Each row is a point on a landscape with many valleys, with its height.
From any point a ball takes the steepest step (drop divided by distance) to one of its 2 nearest points. It stops when none of these is lower. Distance is the straight distance between rows; heights are no part of it.
Q_820: [-23  17  47 -33  26 -23  48  61 -73  52  48 -20 -18 -32  42  13  17  12
  12  16  50 -27  -2  18 -59  24 -10]  h=521
Q_797: [-41  92  54  49  12 -32  67  61   3   3  24  10 -27 -23  -4  59 -43  -7
 -31 -43  18 -35   3 -11   6  18   0]  h=595
Q_347: [ 36 -19 -34  30 -48   5 -14 -18 -10 -39  30 -38   3   8 -57 -25 -41  36
 -46 -25 -60  10   5  60  36  13 -55]  h=430
Q_521: [ 27 -19  16  11 -45 -25  -7 -24 -18 -23  28 -11  -8  -2  -6  -2 -56  71
 -45 -24  -9 -48 -30  -5 -20 -37 -26]  h=409
Q_281: [  7   0  43  63 -33  -9  -3 -37  31 -19  30  15   4  35 -43  65 -45  41
 -19 -68   9  18 -65   2   2  40   3]  h=586
Q_420: [-13  20  61  32 -33 -31  17   3 -29  -8  43 -12  -7 -18  35  41 -65  68
 -59 -38  15 -46  -4  -7 -37 -32  13]  h=345
Q_247: [ -4 -39 -51  -1   6   8 -37  29  35 -64  -3 -30  11 -26  -8 -21 -33 -38
 -50  25 -31  35  57 -23   8   8   9]  h=522
Q_587: [-17  20  59   4  19 -38  63   8 -26  39  38  -7 -14 -62  43  39 -79  37
 -32 -29  30 -81  12 -37 -57 -49  41]  h=249
Q_872: [-34  41  59  46 -25  11  12 -24  15  -8  34  15  10  60   2  75 -35  38
  38 -51  14 -11 -75   0 -24  21   4]  h=614
Q_756: [ -3 -35 -45 -43 -19 -15   7 -12 -17 -10 -50  32   1   5 -17 -10  -6  10
 -47 -13 -24 -10  26 -10  49   3 -22]  h=501
Q_631: [ 49 -10 -36  28 -28  34 -10   8  -3 -66  24 -17  22  34 -67 -48 -53 -20
  10 -24 -63  21  44  56  85   6 -38]  h=493
Q_179: [ 30 -19 -14 -28  20 -25  -2 -72 -11  42 -14 -10 -25 -43  43 -65  51 -19
  21 -11  16 -37 -25 -13 -52 -46  14]  h=416
Q_313: [-25  31  -2  -9   2 -13  -5  83 -17   1  26  10   9 -32  16  29  -8 -16
 -23  10   4 -16   5 -22 -34 -14  25]  h=523
Q_692: [ -3 -15 -74 -23 -10 -18   0 -25  21   7   4 -19  30  18 -12 -14  16 -43
  35  17 -29   4 -11  18  28  20  12]  h=591
Q_900: [-11 -16  20  -5 -34 -14 -34  53  -2 -23  44  24  39   5  -3  -7 -54  34
 -38  -6   4  20  63   5   0  -3  -8]  h=552
Q_260: [ 20 -34  -5   3 -47  26   4 -74  -6  -4 -41 -10   6  32   4   5 -35  42
  58 -39 -44 -21 -64   7 -15  -1 -34]  h=457
Q_807: [ 21 -22  52 -46  40   0  26 -11 -53  59  26 -11 -31 -26  83 -54  55   1
  62 -18  24 -42 -33  20 -71  -4  -2]  h=301
Q_516: [ 33 -14 -37  35  -8  29 -13 -46   6 -25  -5 -34 -30   9 -69 -25  -2  24
 -16 -38 -42  49 -20  13  46  29 -51]  h=361
Q_338: [ -3 -21 -62   3 -14   4 -40  -9   1 -16 -32 -17  44  68 -13 -13  18 -26
  28 -29 -41  26 -33  32  48  -8   2]  h=605
Q_525: [-70  18 -11 -19  24 -54  33  87   5   2  -4  -4  32  31  20  25   2 -27
 -33  -8  46  47  62 -25 -16  -3  38]  h=214
Q_719: [ 12 -11 -36 -12  16  14 -34 -35  32 -31 -14 -18  -9 -55   1   8  15 -62
 -37  48 -16  11   7 -32  -1   8  16]  h=561
Q_975: [  0   5  13  33  -7  -1   1 -33  45   2   8  36   6  -3 -46  62  -7 -21
   0 -32  -2  15 -56 -18 -16  15  45]  h=551
Q_539: [ 18 -14  27 -13 -44   9 -13  13  -2 -16  11  17  16  27 -13  -4 -15  45
  30  22 -12  17  33  16  37  12 -30]  h=502
Q_938: [ 50 -25 -22  43 -22  26  -8 -26  25 -60 -33   9   1  47 -36 -56   4 -27
  12 -17 -47  36  24  33  85 -16 -32]  h=538
Q_350: [ 18  13 -39 -21   8  16  13   5  18  11 -18   0   0  -8  -3 -48  43 -24
  16  67  12  23  38  -4  -2 -38 -24]  h=300
Q_948: [-11  15 -44 -52   8 -21 -11  36  -2  13  26   4  21  -3 -16  -2  28 -45
   2   6  -4 -23  -9  -2 -19   2  12]  h=558
Q_177: [ 36 -31 -27  -4 -29  30  16  13 -21 -35  13 -44 -17   1 -22 -43 -19   5
  24  49 -27   9  45  25  40   1 -53]  h=546
Q_641: [-21  11  19  -4  57 -50  72  27 -34  37 -19  -6 -31 -75  52  26 -24 -25
 -25 -11  60 -80   7 -37 -55 -59  58]  h=344
Q_293: [-13  14   1 -50  17   3  -2  33  11  -8  21 -19  -6 -42   4 -58  19 -35
 -26  50  10  22  55 -26 -33  -9 -15]  h=213
Q_500: [ -6 -48 -24 -33  18 -43  -8  45 -66  18  -9  -6 -16 -45  40 -69  44 -39
   5  39  18 -43  11  33 -18 -20  -5]  h=613
Q_581: [ 23 -25  -5  14 -35  24  -4 -35   0  11 -28 -41 -24  23   7 -27  28  23
  56  -1 -23  16 -22  23 -14   3 -20]  h=412
Q_152: [ 19  34  44  25 -28  33 -46  31   8 -23  12  39  -5   8   6   6   8  18
 -27  -6   7  -3   0   6  -8 -29   5]  h=553
Q_591: [ 36  -5 -32   9 -14  33  47 -46  10   1 -54 -24 -13  13 -14 -51  51 -16
  67  42 -34  22  16  18  22 -29 -24]  h=364
Q_124: [  4  33  -9   4  15  10 -21 -37  36  37 -25  45   4 -14 -16  20  50 -48
  20   4  -1  14 -29  -5  -3  21  23]  h=513
Q_383: [ 36  -1  -3  -6  -1   4 -26 -31  -1   4   4  -2 -27 -37  17 -48  26  14
 -19 -13 -32 -36 -18 -18 -14 -62   7]  h=473
Q_990: [-63  33  -8 -12  26 -66  37  35  -2  11 -13   1   7 -15 -12  16  -4   6
 -68 -24  41  34  58 -54 -11  20  -1]  h=179
Q_100: [  0 -11 -11  41   6  22 -45  11  46 -46  28  28  24  44 -39  29 -33   8
  -9  15 -17  40 -53 -13  51  14   9]  h=359
Q_223: [-10 -10 -20 -58  -5  -5  12  -2 -41  -5 -19  -9 -12  -7   7 -20  -3  15
  -3  15   3 -58   7 -16  12 -10 -50]  h=547
Q_20: [ -1 -31 -14  16  -6  -1   1  52  16 -15   0 -19 -17  15 -43  38 -30  13
 -41   6  40  60  62  -2   2  45   3]  h=625
Q_68: [ 23  -1 -77  17  30  11  -5  29  36  -1 -42  13  19 -10 -56 -27  11 -11
 -17  47 -27  31  43 -13  36 -12 -25]  h=375
Q_987: [ 28  34  54  44 -15  27 -51 -28  10 -25  19  32 -32  20 -26   9   9  44
 -27 -54  -5  21 -18  16  21  15 -36]  h=588
Q_34: [  6  -6  45 -19  -6  24 -14 -64 -25  28  25 -16 -19 -19  45  14 -42  60
  24 -39  -7 -64 -45  -5 -56 -36  28]  h=434
Q_407: [-34  69  59   3  17 -23  70  52 -27  41  28 -11 -11 -10  31  35  -1  13
 -11 -24  44 -50 -20  -8 -28 -17  19]  h=557
Q_611: [-11  12  12 -15   6   2 -28  35  37   6  28  -7  16  10 -11 -31  16   6
  -6  36   7  77  53 -24  12  16   8]  h=218
Q_601: [  8   3  -4   6  -5  24  -3  20 -19  35 -18 -26  -7   7  38   2  41  41
  31  23   0  -7 -50   7 -33 -15 -15]  h=449
Q_998: [  5   8  -4 -15  16  45  14 -26  12  35 -45   0  14   9  43 -27  47  -3
  94  20 -24 -31 -69  -5 -42   6 -11]  h=484
Q_985: [ -3  29  37  28 -18 -21 -33  48   9 -41  73  22  32  -5 -17  42 -61  19
 -27 -21   8   0  10   1  10  40   2]  h=594
Q_901: [ 29 -14  28   2 -40  42 -37 -19 -30 -29  -1  13 -25  12   7 -47  18  12
 -33 -12 -20 -23  -1  23   4 -43 -27]  h=517
Q_275: [ 10  -6 -37 -15  13  11  -1 -73  26 -19 -28 -19  10  -9 -17  -8  23 -76
  -3  75 -21  48  55   8  41  19  -3]  h=596
Q_725: [ -6   3  13 -68  28   1  41  15 -60  73  28  16  -6 -25  15 -15  47 -31
  24  26  53 -40  20  22 -62 -15 -10]  h=485
Q_250: [  6 -18 -35  34  29  47 -73  34  16 -22  -9 -15  33  56 -41   8 -29 -18
  16  26 -14  56  12  27  64   8  20]  h=419
Q_771: [-28   5  15  10  11 -12  47  27 -20  13 -41  12 -12 -26   2 105 -21 -29
 -43 -11  37 -28   1 -14 -29 -15  45]  h=435
Q_106: [-19   8 -18 -12  28 -26 -11 -65  39 -12 -37  -8  -2  19  26 -21  65 -46
  18  46  26  52  14 -19  29  34  11]  h=626
Q_329: [  33  -18  -51   12   -2   33   14 -109   37  -21  -30  -20  -32   20
  -65   -3   15  -37   15  -17  -26   29  -24   -3   25   40  -39]  h=278
Q_803: [-12  28  -1  12   7  16 -26  50   8  28  22  -8  11  -9  23  37  30  17
   8  42   0  20 -28  26 -20  14  25]  h=482
Q_712: [ -2  60  49  44   6  27  27  -5 -13 -30  17  -9 -42  19   9  80 -34  18
 -21 -45  16 -43 -62 -11 -21   1  -1]  h=633
Q_480: [ 14  -9  -4  14   2  25 -10 -38  50 -20   9  31  14  46 -38  -9  -1  -7
  53   0 -21  15 -48 -11  44  20  -9]  h=417
Q_636: [-20 -42 -55 -67  20 -35  22   4 -39   6 -41  -9  13 -34  26 -40  18 -44
 -14  43  -6 -30  34 -10  13 -11 -22]  h=583
Q_342: [ -1  -2  52   1 -10  22   7 -40   0  22  -7   6 -25 -18  31  43 -22  58
  23  -8  -7 -30 -17 -17  -9  22  17]  h=486
Q_715: [ -6 -17  12 -12  23 -14  29  21 -31  34 -40  29 -20 -38  33  35   6 -16
 -21  16  48 -65  10 -13 -45 -31  32]  h=395
Q_327: [ 12  -8 -17   7  29   9   7 -79  54  18 -57  54  13  -1 -20 -12  32 -28
  71  21 -14 -10 -31 -10  24  11 -17]  h=471
Q_122: [ 18 -26 -34  23  11  40 -64   2  18 -49   6 -21  19 -13 -38  13 -38 -20
 -49  25 -45  65  22  15  47  31   6]  h=474
Q_402: [ 19 -58  22 -31  13 -19   6 -74 -51  51 -19 -21 -30 -15  64 -56  20   5
  78 -53  28 -57 -29  18 -82 -35  19]  h=360
Q_850: [-49  25  62   8  -6 -20  27  24  31   9   6  21  13  29  20  55  14 -13
  -4 -18  27  24   5 -15  -4  14  62]  h=201
Q_166: [ -4   2   5 -53  38 -15  15  29 -36  53 -30  29  -1 -32  21  -1  36  14
  -7  35  30  -6  25   1 -18   3  18]  h=440
Q_688: [ 25 -20 -49  43  17  23 -32 -32  32 -28 -60  -5  20  65 -26 -45  44 -53
  50   0 -16  64  22  43  62 -12   3]  h=573
Q_348: [-56  21  39  45   7 -25 -23  41  24  -8  33  18  36  54  -7  48 -24   5
   6 -19   2  62 -18   0  47  31  51]  h=282
Q_607: [  1 -16  33  23 -57   6  -6   1 -25  -3  12   2  16   9  17  24 -49  77
 -10   8 -12 -30 -12  12  16  21 -17]  h=458
Q_846: [  1  11  -7 -52  15  28  20 -17 -13  24 -19  12  19  -2  28 -42  48 -14
  67  23 -10 -23  -9  25  25  21 -20]  h=520
Q_691: [-26  -9  -1  17 -38 -38   2  83   6  -4  41 -17  -3  -8 -22  24 -57  16
 -56 -25  34  36  70  -5 -47  19   7]  h=593
Q_296: [ -2  -2 -42   2  13 -44 -16  37  18 -13 -20  27  -6 -25 -29 -28  11   2
 -43  -8   3  -2  19 -33  32   9 -14]  h=445
Q_853: [-49  14  14  -5  24 -23  -6  35  48  -7   0  10  29  36  18   6  31 -15
 -26  20  43  63  10 -47   2   8  39]  h=104
Q_35: [-11  19  36 -46   6  -8  -1 -18 -51  51  58   8  -7 -27  56 -15  12  33
  33 -40  10 -55 -35  11 -37 -12  18]  h=370

Where does a ball stop that starts at each point below?
Q_987 => Q_807
Q_275 => Q_100
Q_636 => Q_293
Q_688 => Q_329

Call two points neighbours if one is among the 2 nearest of the other. Go from one point of each pair to the other, from neighbour to neighbour, staying as low as possible. Name the highest point that can't be avoided.
Q_990 and Q_293 => Q_611
Q_329 and Q_853 => Q_480
Q_587 and Q_807 => Q_342
